Each row is a point on a tangle of strands that fork and nearly touch. The rows are in no order.
Two points are linked if the straight distance between their rows is under 84.7. Some points are linked to none.
(120): [ 20.4 -21.9   3.2 -44.3 -24.2 -20.6 -29.1  32.2  11.0  18.4 -13.8  10.8
  28.8 -44.8  -6.8  -4.7  25.1 -10.5  16.1  11.7 -23.2  20.1 -25.4 -27.2
 -17.5   0.5  17.1   5.0   2.7  -7.2  -9.4 -16.4]
(66): [-11.3 -26.0  20.5 -13.4   0.8 -34.1  22.2 -12.6 -15.7 -22.5  25.2  22.3
 -38.6 -10.7  -6.4  20.8  12.8 -43.9 -22.3 -15.1 -48.7  18.0  -2.9 -13.4
  41.6  15.2  22.9  -9.8 -29.9  -9.7 -30.7  -2.9]
(144): [-24.5  28.4 -19.6  14.4  19.7  -8.7  -5.6  -6.9 -23.0   1.8   0.0 -57.6
 -17.5  37.0   5.8   7.1 -31.0  38.4 -32.7 -34.7  34.8 -18.3  12.6  41.1
  20.0 -29.2  -2.2  12.7  28.1  -2.5  51.3  21.5]
(421): [ -0.6 -15.9 -29.0  20.5 -16.4   2.9  -8.7 -24.2   3.8  13.8  -3.2 -21.6
  18.6 -10.0 -13.9 -17.0  11.9  12.1   1.8   4.0  49.1   5.4  -8.3   2.4
  -3.5   5.9 -10.5   3.8  16.7   8.3   5.3 -24.9]
(442): [ -6.7  18.8   8.0  -2.6  39.1   0.2  27.1   0.5 -37.9 -32.9  69.1  -1.4
 -61.4  36.0  30.8  26.7   1.1 -20.6 -25.1 -38.0 -18.7  28.3  20.3  26.6
  48.5  14.3   9.2 -12.4 -15.6  -9.6 -21.7  35.7]
(16): [ 15.5   4.5  11.8  -2.8 -24.3  28.5  -1.0   2.9  34.8  48.0 -36.2  21.0
   4.0 -38.2 -10.5 -15.4  15.6   8.9  27.7  46.0  -3.8 -12.7  -0.7 -17.6
 -27.0  -7.9 -11.3 -12.1  -5.2  -4.8 -13.3   5.1]
(864): [ -3.9 -28.5  -1.7  24.4 -47.3 -20.1  -1.3 -31.8  32.9  53.8 -37.4  -3.6
  12.8 -31.9 -35.9 -13.7  -3.7   3.8   1.3  22.4  10.4 -15.4  -7.9 -33.7
   5.2   9.5 -23.0  -8.3 -14.9 -24.3 -20.2  -9.7]
(718): [-20.2   4.3  22.6 -18.0   8.4 -10.3  16.1  29.7  14.8 -16.4 -24.3  -8.4
  15.0  33.5   1.9   3.1 -35.8  29.1   2.9  -3.4  -3.9 -53.9  16.1   5.0
  -8.8 -12.2  -2.4   3.7 -12.5 -16.6  45.4  31.2]
(914): [-22.7 -11.8 -34.7  38.5  22.9  20.9  27.8 -11.0 -17.8 -28.0   9.0  20.1
   2.9  71.1   7.0  20.8 -39.9  -5.0  22.3  10.4  -3.0 -21.8  42.9  -2.0
   2.1  10.0   3.1   0.1   1.4  21.5  -4.6  22.4]
(560): [ 14.1  57.2  31.9  28.2  -0.4  18.9   7.7 -27.8  -1.3  39.6 -25.2  27.8
 -61.2 -43.0  24.3  -4.7   5.3   8.1 -29.7  12.7   5.1  27.5   1.6   2.5
 -13.7 -21.1 -32.9 -20.0 -11.8  -8.0 -17.0  18.5]
(33): [ -2.0 -42.2 -10.4  31.4 -41.5 -15.4  13.3 -33.2  31.2  41.6 -23.6  30.2
  16.9 -12.6 -32.4 -10.0 -10.7  -7.9  20.5  24.1   6.5 -15.7  10.1 -29.9
   3.1  17.0  -7.8  -9.0 -19.8 -14.0 -36.8 -15.1]
(964): [ 18.0  53.3  14.0   5.0  39.3  26.4  33.3  18.9 -24.9 -30.4  35.6  34.3
 -59.9  33.4  57.3  43.3  -7.6   1.1  -9.3 -21.9 -24.2  19.9  27.5  12.1
   1.6   6.7 -12.5 -15.1 -32.7 -10.7 -16.4  45.9]
(435): [ 11.5  33.7  23.7   8.2   4.1   1.7  -7.4 -25.3 -24.0  18.2  14.5  22.9
 -57.9 -44.5  24.8  18.9  16.7 -36.9 -26.9   0.5 -26.7  51.1  -7.9   8.2
  17.7  -1.0 -15.0  -3.2 -13.9  -3.2 -36.0 -10.7]
(258): [-17.1  21.0  28.8 -48.9   5.2 -37.0 -24.4  33.1  -4.9   3.2 -11.8 -19.3
   7.1 -28.0   6.8   0.0   5.7  13.1 -29.9 -20.7  -4.3   2.4 -24.6  12.6
  -5.6 -29.3   6.8   7.1   1.2 -23.6  28.6   7.0]
(5): [ 10.6  -1.6   9.0 -20.6  -8.1  35.6   1.0  17.9  34.8  21.6 -46.8  14.8
  19.3  -2.7  -5.8 -25.3  -4.3  15.1  42.1  50.9  -3.7 -35.7   4.9 -24.3
 -29.9 -12.0  -0.9   2.5  -1.0 -18.4  10.5  11.6]
(372): [ -5.6 -18.5  21.8 -26.1  -6.2 -20.8  17.9  34.6  27.2 -40.6  16.7 -11.6
  37.3  66.2 -12.1   2.0 -42.4   2.7  21.8  -8.9 -12.1 -49.4  16.8   8.8
   5.0  12.2   8.9  -4.4 -27.3 -17.8  35.1   3.1]
(636): [-16.4  21.6  43.8 -18.7   6.0 -34.8  28.3  31.3  28.5 -13.7 -20.4 -14.4
   4.2  33.9  -7.5  -3.0 -43.3  14.1 -10.1  -9.8 -12.3 -49.2   2.4  12.9
  -1.5   3.0 -15.2 -12.3 -47.3 -35.5  49.0  32.2]
(670): [-22.1 -70.4 -27.1  15.1 -32.6 -46.1 -22.3 -27.4   6.0  22.0  -3.7 -27.2
  10.9 -13.1 -42.3 -13.0   7.8  -8.3 -10.8 -20.9  20.1  -5.8  -1.9 -23.1
  24.2  16.9  11.3  16.1  -2.5  -8.5   2.2 -39.8]
(24): [ 30.1  47.0  16.1  -0.1 -12.2   4.7 -23.3  -9.7 -18.0  29.8   9.6   1.2
  -9.4 -64.8  10.8  -1.3  44.0 -17.1 -39.4  -2.1  20.7  82.5 -52.6   2.6
  -9.6  -5.8 -12.9  -5.6   7.8   5.2 -19.9  -5.6]
(962): [  3.8  36.6  46.9 -65.4   3.8 -16.7 -48.4  48.7   4.9   6.1 -23.7 -10.3
  12.0 -39.9  17.8  -1.0  16.5  10.0 -18.2  -2.4 -15.3  -0.3 -42.4  -4.0
 -10.7 -34.1  11.2   9.8   5.9 -15.5  43.2  12.5]
(219): [ 20.6  57.7  23.0  27.1   7.1  26.6   8.2 -40.7 -15.3  33.3   3.2  20.7
 -59.6 -47.1  34.5   4.4  15.8 -17.8 -34.6   9.0   5.6  50.6   8.0   9.3
   2.7   9.5 -34.1  -9.1 -13.1  -0.6 -39.5   2.1]
(509): [ 16.2   7.1 -26.8  13.4  22.7  43.7  10.5  -7.4  -3.0  -9.4  18.1  30.9
  -5.2  10.9  21.1   4.1  -0.8  -3.8  42.6  37.1  -2.3  19.0  18.9  -6.3
 -12.3  13.1   3.1  -8.2  33.6  37.3 -26.1  -1.4]
(740): [ 16.8   5.2   2.5 -17.5  16.5  50.4  13.8  22.3  34.2   0.6 -20.1  34.9
  15.6  -2.7  21.2  -5.7   3.3  -8.7  46.3  46.8 -26.3   0.9  13.8 -25.3
 -41.9  -3.8  -0.4  -7.9  14.4  19.1 -10.0  16.5]
(590): [ -7.7   8.0  37.5 -28.8   4.4 -19.4   6.2  18.0  15.2   8.1 -31.3  18.2
   7.8 -23.5 -10.1   1.9   1.6   3.4   0.1   5.4 -32.6 -17.0 -10.4 -14.0
 -15.0  -4.7  -7.1 -15.5 -13.8 -18.6   8.9   7.8]
(360): [ 16.4   5.5 -24.2  36.8   7.5  51.7  15.1 -10.7  13.7   9.5  -8.7  22.6
   6.0  11.6   5.2  -3.4   0.9   2.4  40.0  55.8  12.6  -1.5  14.4 -15.8
 -29.1  20.3  -2.1 -10.1  26.5  28.0 -34.8   8.3]
(385): [ 31.1 -51.5 -41.1  18.3 -50.4  25.5 -16.2   3.7  25.6   9.4  13.5 -28.6
  59.4 -21.9 -26.1 -38.3  29.4  -2.7  28.1   1.7  28.7   4.4 -18.5 -22.8
 -16.0  13.6   0.6  23.5   6.9   6.7 -40.7 -37.4]
(109): [-12.7 -33.7  25.4 -32.0 -14.9 -13.3  17.3  25.7  20.3 -31.1 -10.9 -13.5
  50.5  39.1 -12.6 -14.3 -43.5   9.3  16.5  -9.6 -15.6 -62.1  11.4   6.7
 -10.1   9.1  17.2  21.6 -27.0 -35.7  40.2 -12.3]
(969): [ 11.5  20.2  18.1 -37.3  22.0   3.9  11.9  38.1  -0.8 -56.6  35.8  -4.7
  27.0  61.6  18.4  19.2 -16.8   9.8  14.3 -14.2  -9.9  -8.3   8.9  21.8
  -2.1   3.1  19.4  -5.5   2.0   6.0  29.4  18.4]
(729): [-30.0  17.5 -20.2  10.3  14.8 -17.3 -23.3 -16.6 -38.4  -1.3  15.3 -67.1
 -21.5   4.6  -4.7  -8.4  -6.7  22.2 -46.5 -49.0  38.0  -4.7  -1.0  42.0
  31.8 -24.9  -6.9   2.4  27.0  11.1  43.8  -0.1]
(932): [ 14.7  47.6 -17.2  34.7  23.2  42.8  14.6  -9.3  -9.2   7.8  -5.4   1.3
 -22.8   8.8  26.1  -0.5  -2.5  26.4  11.9  28.8  26.4  -1.4  13.2  12.0
 -21.7   1.9 -18.5   1.9  14.7  28.6  -4.4  24.6]
(559): [ 16.4  37.9  15.9   5.4  31.6  17.5  29.4  -2.4 -41.9 -28.2  50.9  16.8
 -75.8  24.7  55.3  41.8   8.9 -20.1 -31.0 -25.3 -27.5  29.3  23.3  21.4
  39.4   6.4  -8.2 -13.8 -22.2 -16.1 -36.1  41.2]
(64): [-21.5  -6.5   1.6 -13.2  -1.2   8.2  -5.1  14.1   5.7   4.8 -41.6 -12.8
  30.7   8.1   0.9 -15.6 -22.4  25.5  10.3  12.5  11.0 -56.7  15.5   2.1
  -8.7 -14.5  -1.2  18.1   4.9 -18.7  40.7   4.2]
(56): [  1.6 -44.9 -21.6  -1.4   1.2   2.8  15.6   0.1   9.9 -25.2  15.8  42.1
  24.0  20.9  -8.4  16.9  -4.9 -30.5  38.3  14.2 -39.7   4.5  15.5 -24.0
   2.9  33.6  12.1   1.2   3.4  10.9 -35.5 -15.3]
(377): [  3.8  41.3 -18.5  13.1  33.7  18.4  12.3   3.1 -23.0 -28.4  39.0  -0.9
 -29.1  35.2  33.1  25.6  -9.9   4.8   3.9  -8.2   1.4  14.8  21.3  27.5
   5.8  -8.2  -1.2  -4.8  28.1  29.7  -0.8  23.9]
(14): [-38.4  -2.2  55.9  -3.3  -2.7 -49.4  32.4  -6.2  15.1   6.2 -30.4   2.3
 -31.1  -7.3 -12.0  -6.8 -14.7 -11.8 -33.8 -28.6 -43.3 -19.3   7.0 -10.2
  11.1   5.9 -14.7 -27.4 -65.6 -38.9  14.3  21.1]
(563): [ 19.5  41.3  21.4  -3.9   2.6 -15.1 -26.9  -5.5 -24.1  22.9  12.5  13.1
 -39.5 -63.6  13.1  13.1  26.4 -28.3 -35.2  -7.3 -14.8  67.8 -29.3  12.8
  11.6  -3.9  -1.9 -11.7 -12.7   5.7 -19.2  -7.4]
(21): [ -6.1  -5.1 -10.8 -15.3 -35.7  -2.6 -62.0   1.6   1.6  14.1 -16.8 -52.0
  38.2 -40.4 -12.5 -26.8  29.9  14.4 -20.7 -14.1  62.5  -1.6 -35.8   4.6
 -10.3 -22.3  12.9  25.0  13.4 -22.0  32.4 -29.5]
(245): [ 23.6  39.6  -4.8  49.9  -0.2  56.8  13.6 -22.4  12.2  23.3 -26.6   8.4
 -10.2 -12.1   9.7 -17.8  18.2  20.4  10.9  31.7  45.1   2.9  -6.8  -7.0
 -35.5   9.0 -27.3  -9.5  18.7  28.9 -10.1  19.3]
(324): [  1.5 -22.6 -17.0  18.2 -29.3 -33.2 -51.6 -31.7 -15.7   0.1   7.3 -43.9
  17.9 -33.1 -24.0 -15.2  40.7  -9.5 -54.7 -54.1  46.6  48.1 -49.3   6.8
  10.5  -9.2   9.7   1.6  15.6  -4.2   2.3 -26.0]
(426): [-23.5 -32.0  -9.7  42.8  13.4  -7.3  32.1 -14.9   1.5 -24.3  -2.8  12.1
  15.0  76.4  -8.5   5.5 -45.9  -7.4  16.8  -3.2 -10.2 -45.4  41.2  -3.7
  16.8  12.4   4.3  -4.2  -8.1   0.0   6.3  13.4]
(448): [ -0.5 -50.8 -39.8  31.3 -28.7 -12.8 -13.0 -44.2   0.0  12.7   4.2 -28.2
  24.3   1.5 -41.6 -15.5  13.9   0.6  -3.3 -18.3  45.0   0.8  -3.5   1.0
   9.0  16.3  -1.1   9.0   9.4   7.5 -10.4 -39.6]
(895): [ -5.6   7.2 -23.4  42.1  24.0  29.7  30.1 -37.9 -39.6 -16.0  46.9  25.0
 -64.7  28.9  18.1  25.2 -16.7 -25.2 -12.0   3.0 -12.7  34.4  36.0  22.4
  31.8  21.4 -10.2   6.0  12.4  19.7 -35.4   0.4]
(310): [-14.8  19.3 -12.1  20.8  21.0  -7.8  13.2 -36.9 -43.3   1.2  25.6 -40.6
 -63.0  -2.4  14.1  14.5  -2.8  -6.7 -55.0 -34.5   9.5  26.5   6.6  29.6
  44.4  -4.1 -10.5   5.0   1.4   3.3   5.3   7.1]
(177): [ -4.3 -19.2 -12.2 -23.6  13.8  26.9   2.5  23.0  14.1 -25.9  -7.9   4.1
  41.8  31.4   5.4  -7.2 -24.7   8.3  37.2  14.6 -10.1 -36.7  11.3  -0.2
 -16.5  -3.2  20.9  15.1  13.2   1.6  14.4  -8.5]
(893): [-13.2 -14.7 -35.3   2.7   7.3  -7.3   6.5 -11.8 -20.2 -20.7  47.3  -4.5
 -13.3  20.8  -7.2  21.7  10.5  -2.9  -8.8 -21.3  -3.5  16.5  11.3  16.5
  27.2   2.9  12.4   4.6  26.8  21.9  -3.6 -10.5]
(476): [-17.0 -77.8 -19.7  -3.5 -17.0 -41.6  -4.0 -16.3  16.3  -2.2   6.1   4.3
  18.5   5.9 -32.3   5.3   3.8 -16.1   4.2  -6.5  -7.0 -11.8   9.2 -23.1
  22.4  26.3  20.5  12.1  -2.2  -5.9  -5.1 -38.7]
(143): [ 36.0  47.3  24.9 -32.7 -10.4  -5.0 -54.2  30.4   2.6  26.7 -11.6  -9.8
   0.9 -72.6   4.8 -12.6  49.1  -1.4  -9.3  17.0  -0.4  61.5 -65.4   0.2
 -17.4 -22.9  13.6   2.5   7.5   8.4   7.1  -1.5]
(140): [ -3.3 -17.9 -58.1  46.0  19.7  24.4   3.7 -41.7 -28.2 -20.1  35.3 -10.3
   9.8  33.7 -11.6  -5.0  -7.8  -2.0   3.6  -4.1  46.2   4.8   9.9  25.1
   6.6  12.5  -4.1   6.1  35.6  42.1  -7.3 -26.9]
(784): [ -1.2 -15.5 -20.6 -34.0   2.1  40.7 -18.0  22.4  -4.1 -25.1  -4.6 -19.8
  44.0  16.8   5.7 -14.8 -15.6  26.1  21.2   5.9  11.2 -33.4   5.7   5.3
 -15.8 -25.0  30.1  32.0  20.6 -10.4  35.6 -27.1]
(447): [-23.6   2.6  57.9  -2.0   0.0 -39.2  24.2 -11.2  -1.4  13.7 -11.7  19.6
 -50.3 -21.2   6.1   6.9  -8.8 -26.2 -32.2 -26.3 -43.9   5.0  -4.8  -7.9
  25.2   5.8 -10.3 -11.9 -53.2 -36.2  -8.6   8.0]
(501): [ -0.2 -38.3  16.1 -38.3  -7.0 -49.0  -5.2  14.1 -10.3 -12.4   2.5  16.3
   5.8 -19.9 -11.5   8.0  15.9 -17.8  -4.6 -19.0 -40.8   5.1 -16.1 -16.1
  10.4   9.7  21.2  -8.3 -16.2 -11.4  -1.2  -9.4]
(402): [-16.8 -47.4 -18.4  17.9  -0.2  -0.9   7.8  -3.9  17.2  -0.5 -23.7  18.8
  32.4  38.5 -29.4  -1.2 -30.4   4.7  34.2  17.9  -2.9 -50.0  22.6 -18.4
  -0.2   8.4   2.2   8.2   0.9  -7.0  11.7 -15.5]
(811): [ -7.1  -4.5  -8.1   0.4  26.1 -12.1  19.3  -4.9 -33.0 -41.1  54.5  -2.3
 -45.2  25.8   9.5  25.3   2.7 -17.7 -19.6 -23.1 -25.2  25.3  15.6  20.4
  44.5   6.8  12.1  -4.3   7.2  16.6 -20.5  10.6]
(647): [-24.3   7.4 -16.1  15.0  13.3  -7.1   3.6   1.6 -14.2  -7.9  13.4 -33.3
  -5.2  35.6   2.2  10.4 -22.1  23.7 -14.7 -19.2  12.6 -25.7  11.6  24.8
  21.2 -19.7  -4.8   7.9  21.4   7.2  26.9  15.2]
(320): [-16.5  -5.6  42.5  -3.9  17.8 -29.8  26.8 -10.9 -16.9 -18.0  23.0  21.9
 -61.4  -8.5  11.9   9.9  -0.7 -35.4 -38.6 -30.0 -44.0  12.6   2.7   5.0
  38.1  19.8   2.1  -5.3 -46.4 -34.8 -35.7  20.7]
(240): [ 12.3 -26.2 -27.7  -3.8   1.4  24.6   7.6   3.4  14.1   0.6  21.7  35.8
  21.0  -3.5   2.0   7.4  11.7 -13.1  43.7  28.9 -21.1  13.1   4.0 -15.2
  -6.0  14.9   6.3  -9.3  22.7  23.0 -34.1 -24.4]
(233): [ 34.5  30.0   5.7  -1.2 -36.6   7.9 -32.0  -7.9  -4.0  19.8  -3.5 -18.9
  12.1 -54.0 -11.4 -19.8  51.7  -6.0 -21.5  -5.0  28.2  55.5 -55.6 -13.7
 -18.3  -3.9  -9.3  -5.9   9.4   6.6 -18.9  -3.7]
(31): [  1.0   3.1   9.2  16.2 -28.3   0.4   0.5 -19.1  30.8  45.4 -29.1   1.3
   0.2 -31.2 -18.0 -19.1   1.7  11.3   2.7  37.0  14.0  -3.8 -13.8 -11.8
 -16.2  -4.8 -22.1  -8.3  -4.6 -10.0  -7.8  -5.1]
(769): [ 16.8  43.5  59.8 -72.0   4.2 -29.1 -17.7  50.6   9.5   4.1 -16.9  20.8
   8.6 -51.3  11.4   0.3  18.2   1.5  -4.2  -0.7 -43.3   5.6 -34.8 -10.2
 -19.8 -26.8   4.1  -1.9 -13.0  -9.9  21.0  10.4]
(857): [-11.6 -86.3 -29.2 -12.7  -4.2 -16.3   3.1   2.7  13.6 -26.2  14.8  24.7
  25.5  23.4 -25.1   7.6   2.0 -25.5  26.1   1.6 -34.5 -13.3  14.9 -27.7
  12.1  33.4  24.5   6.9  -9.4  -2.6 -18.9 -37.7]
(642): [ 36.7   3.0  -3.3  -4.5 -49.4  16.1 -41.9   2.9  14.6  25.7 -15.0 -26.3
  42.0 -49.9  -8.3 -29.4  46.5  -6.5   4.1   1.4  20.7  23.6 -50.3 -14.9
 -30.2  -5.9   5.4   4.1   3.8   0.5 -18.0 -12.9]
(358): [ -0.1 -13.5  -0.9 -25.9  -1.8 -28.8  -3.8   8.1   1.2  13.2  -2.0  10.9
  17.2 -27.1  -9.8  10.0  11.2 -14.3   2.9   4.3 -15.3  18.0 -15.7 -11.6
   7.8   6.0   5.7   5.2   8.2   2.8  -9.8 -19.1]
(777): [-23.1   2.0  56.3 -15.8  -8.2 -54.0  27.2  14.5  28.3  -0.7 -20.8   6.9
  -6.0  10.4  -6.9  -6.5 -28.0  -0.1 -11.3 -20.7 -31.6 -45.3   6.5  -7.7
  -2.4   8.0 -10.5 -17.2 -54.4 -36.6  33.8  19.0]
(475): [  1.0 -13.4 -45.2  17.4  13.8   6.3  -6.8 -12.7 -27.5 -24.0  36.8 -23.5
   9.1  32.5  -7.0   9.4   0.1   6.2   0.1 -12.9  31.2  -7.3  13.8  30.6
  10.8  -4.2   3.7   7.3  34.7  30.6   2.0 -25.9]
(394): [  7.9  45.2   6.2   2.9  35.3  14.6  33.8  21.9 -11.1 -28.3  25.2  21.8
 -31.9  47.9  39.8  37.2 -18.2  12.5   4.1 -15.4 -11.9  10.1  24.0   6.4
   0.8   0.9 -14.2 -14.2 -10.0  15.6  -8.0  37.3]
(537): [  0.2  36.0 -28.0  38.8  28.3  29.9  15.4  -1.5 -28.2 -14.9   6.5   2.4
 -29.2  40.6  26.4  19.5 -22.0  25.3  13.1  10.1  16.9   5.3  25.0  21.8
  -2.7  -8.3 -13.6   5.1  22.4  41.3  -2.0  27.7]
(331): [-15.4 -39.1  26.6 -29.2   3.4 -59.9  16.7  18.0  -7.7 -33.5  30.8   9.0
 -10.7   2.6 -16.9   9.5   9.8 -29.8 -17.8 -29.3 -52.2   8.2 -16.7  -4.3
  24.8  25.7  35.8  -7.9 -30.2 -10.8  -8.3  -0.9]
(841): [ 30.9  46.2  12.4 -20.1 -14.2  29.6 -41.1   7.6   5.7  11.2   0.0 -30.4
  16.0 -58.4   4.1 -29.8  51.1   7.1 -10.9   9.3  27.7  44.8 -58.3   7.4
 -30.1 -11.8   7.5  -4.2  26.5  20.5   3.5   2.4]
(423): [  7.3 -56.4 -21.7   8.9 -28.8  -5.1  -3.6  -4.9  33.2  26.3  -9.6  24.6
  28.5  -3.6 -31.2  -7.0  -0.6 -20.2  41.7  17.7  -6.9 -12.6   4.6 -33.3
  -7.0  23.1  10.3   7.4  -8.5  -7.5 -33.2 -27.6]
(796): [ 13.1  -3.5  -1.4  -2.6 -46.0  24.8 -49.7   2.3  14.9  19.5 -18.3 -50.6
  39.1 -31.0 -21.4 -33.0  46.5  10.6  -3.7   5.3  55.0   1.8 -36.0 -15.0
 -21.3 -18.0  -1.2  15.8   4.9  -7.9   8.5 -21.8]
(907): [-24.6 -18.0   7.3  11.9  13.4 -17.7  17.4  12.7  -0.7 -36.4   8.6 -12.4
  28.8  80.0  -9.3   2.9 -53.3   6.7  13.1 -19.4   2.8 -47.9  30.5  12.1
  10.3   8.7  -1.1  -5.2 -17.9  -6.5  34.0  20.9]
(613): [ 12.6 -13.5 -51.6  56.5   1.7  41.4  13.6 -41.7 -20.9  -7.6  25.4  -4.8
  23.8  12.2  -6.7 -14.3  15.2  -1.1  17.1  -1.7  48.3  11.9   3.7   8.6
 -11.2  23.2  -6.3   3.6  44.3  40.0 -31.0 -17.0]
(731): [ 20.7   3.6  36.3 -57.5   3.6 -31.9 -22.4  40.7   9.9  13.8 -21.8  31.5
  13.4 -53.9   3.5   2.2  28.2 -14.2  -1.7   5.6 -48.9  30.0 -32.0 -21.6
 -18.3   0.0  12.2   0.5 -10.5 -10.4  -4.5  -1.7]
(866): [  8.5  -8.2   7.5 -18.9   8.6  23.7  10.0  25.7  22.2  -9.6 -19.2  30.4
  27.7  20.4   4.2  -3.2 -16.3  -0.8  37.1  30.8 -18.4 -25.6  16.2 -15.9
 -19.4   0.1   2.3  -0.5   1.9   1.2   7.5   5.9]
(201): [ -7.1  25.7  11.6  35.9  14.1  18.4  31.5 -11.0   5.8  14.9 -32.8  36.8
 -41.1  14.3  15.4   5.1 -31.7  25.0  16.8  22.5  -6.3 -17.3  33.2 -14.0
 -20.3  -6.8 -29.9  -6.8 -18.0  -2.2  -7.9  29.0]
(118): [-19.3  39.7  12.9 -29.7   9.5 -31.8 -30.7   8.6 -19.0   9.6  -6.8 -42.4
 -10.1 -19.3  10.1   0.8   9.1  23.5 -32.2 -23.5  12.7  -0.1 -18.6  21.4
  10.6 -40.4   0.7  -0.7  19.7  -5.2  44.6   0.0]
(138): [ -2.9  29.5  19.5  37.1  10.5   7.1  20.9 -27.7   2.7  35.5 -40.9  22.5
 -55.0 -26.1  17.6  -2.4 -14.6  17.4 -11.8  16.8   2.4  -1.5  26.5  -2.7
 -12.5 -16.1 -40.0 -22.3 -22.0 -16.4  -2.2  25.4]
(293): [ -4.7  13.8  -5.8  41.6  25.2  25.7  29.0   1.2  -6.3 -15.3 -14.7  36.5
 -11.0  48.4  14.4  16.1 -32.1   9.2  25.3  25.9  -5.8 -16.8  38.8  -6.8
 -18.9   7.7  -7.9  -6.8  -6.5  13.3  -8.4  28.5]
(352): [-24.9  26.1  -7.3 -16.9  10.7 -19.1 -41.4   2.7 -27.5 -10.8   3.8 -67.3
  -6.1 -12.0  -6.6  -5.3   3.3  19.9 -49.0 -39.1  38.2   7.1 -16.4  41.9
  21.4 -36.9  10.6  12.2  32.7   3.9  49.1  -6.2]
(921): [ 32.1   8.2  -4.1  11.0   0.0  63.8  13.9   9.1  30.3  23.5 -34.4  23.6
  10.8   1.7  13.8 -14.7   7.9   3.3  50.7  64.1  -4.5  -7.4  20.1 -17.2
 -45.5   0.3  -4.1 -11.3   6.5  24.5 -20.9  18.2]
(657): [ 14.7  17.4 -18.5  26.1 -12.7  39.8  -0.7 -19.4   4.6  14.3 -16.1  -8.3
  15.6 -14.1  -1.1 -28.2  16.3  11.4  -1.6  19.6  43.2  -0.7 -22.3   7.3
 -22.0   0.5 -10.9  -9.4  21.0  19.8  -3.2   0.3]
(471): [-10.1  -0.7 -23.7 -28.1   7.5 -11.4 -32.6  17.5 -18.8 -21.6  19.5 -28.1
  16.2  -1.6  -6.5   2.2   4.6  18.0   1.6 -22.6  10.7  -0.2  -4.9  24.1
  10.7 -17.9  27.3  16.1  29.7  10.3  27.4 -21.7]
(195): [ 25.0  26.6  15.0 -41.6  -0.1 -23.6 -41.3  27.0  -5.7   9.1  16.1   2.9
   5.9 -56.2   8.9   4.8  42.2  -9.4  -8.0   2.5  -8.2  47.3 -36.2   0.5
  -4.2 -14.1  20.0   0.8  10.3  19.5   1.3 -17.8]
(564): [ 22.1 -68.0 -42.4  -2.6 -37.6  -2.1 -13.9   1.0  32.6   3.9   8.1 -10.8
  49.7   0.8 -25.5 -12.3  11.7 -13.4  37.5  12.5   5.6  -2.2   7.9 -28.3
  -1.4  27.7   9.7  27.4   5.6   0.4 -36.1 -46.8]
(660): [-19.6 -18.8 -15.1  17.6   0.8  -2.0  14.9 -10.6  10.2  12.4 -11.4  11.9
  11.6  16.9 -15.3   4.4 -26.7   9.4   3.0  10.3  -2.0 -33.3  21.1  -1.9
   3.7   3.2  -9.9   1.0   2.3   3.8   6.2  -2.2]
(127): [-21.6 -32.0   7.9 -37.4 -14.4  -6.0  -4.6  23.9  16.3  -7.8 -29.4 -14.2
  39.9  14.1 -14.5 -12.2 -32.3  14.1  16.5  -6.9  11.1 -63.0   7.7  -3.0
 -11.8 -16.7  10.4  27.9 -12.6 -35.2  45.7 -19.1]
(791): [-24.5 -14.5 -14.8  18.4   6.4  -9.8  14.6 -16.2  -8.2   0.7  -0.5  -7.9
 -17.0  35.2  -7.8  13.5 -30.1   5.6 -11.4 -19.0   5.6 -19.8  18.6  12.5
  24.7 -10.5  -9.4  -3.9  -3.8  -1.9   9.5   9.5]

A fork is a point with three links, a tip a point with one. Leave the first point through the second and follow the links. Name the first fork or tip that comes.
(331), (501) => (402)
(377), (394) => (613)
(893), (811) => (866)
(426), (914) => (233)
(866), (5) => (385)

Name the points in between on the shortest way along the links from the first point to the second, in order.
(563), (372) => (435) (219) (560) (138) (201) (293) (914) (426) (907)
(385), (240) => (564) (423) (33) (864) (31) (16) (5) (866) (740) (921) (360) (509)
(293), (636) => (914) (426) (907) (372) (109) (127) (64) (718)
(240), (442) => (56) (857) (476) (670) (448) (421) (657) (245) (932) (537) (377) (394) (964) (559)
(120), (647) => (731) (769) (962) (258) (118) (352) (729) (144)
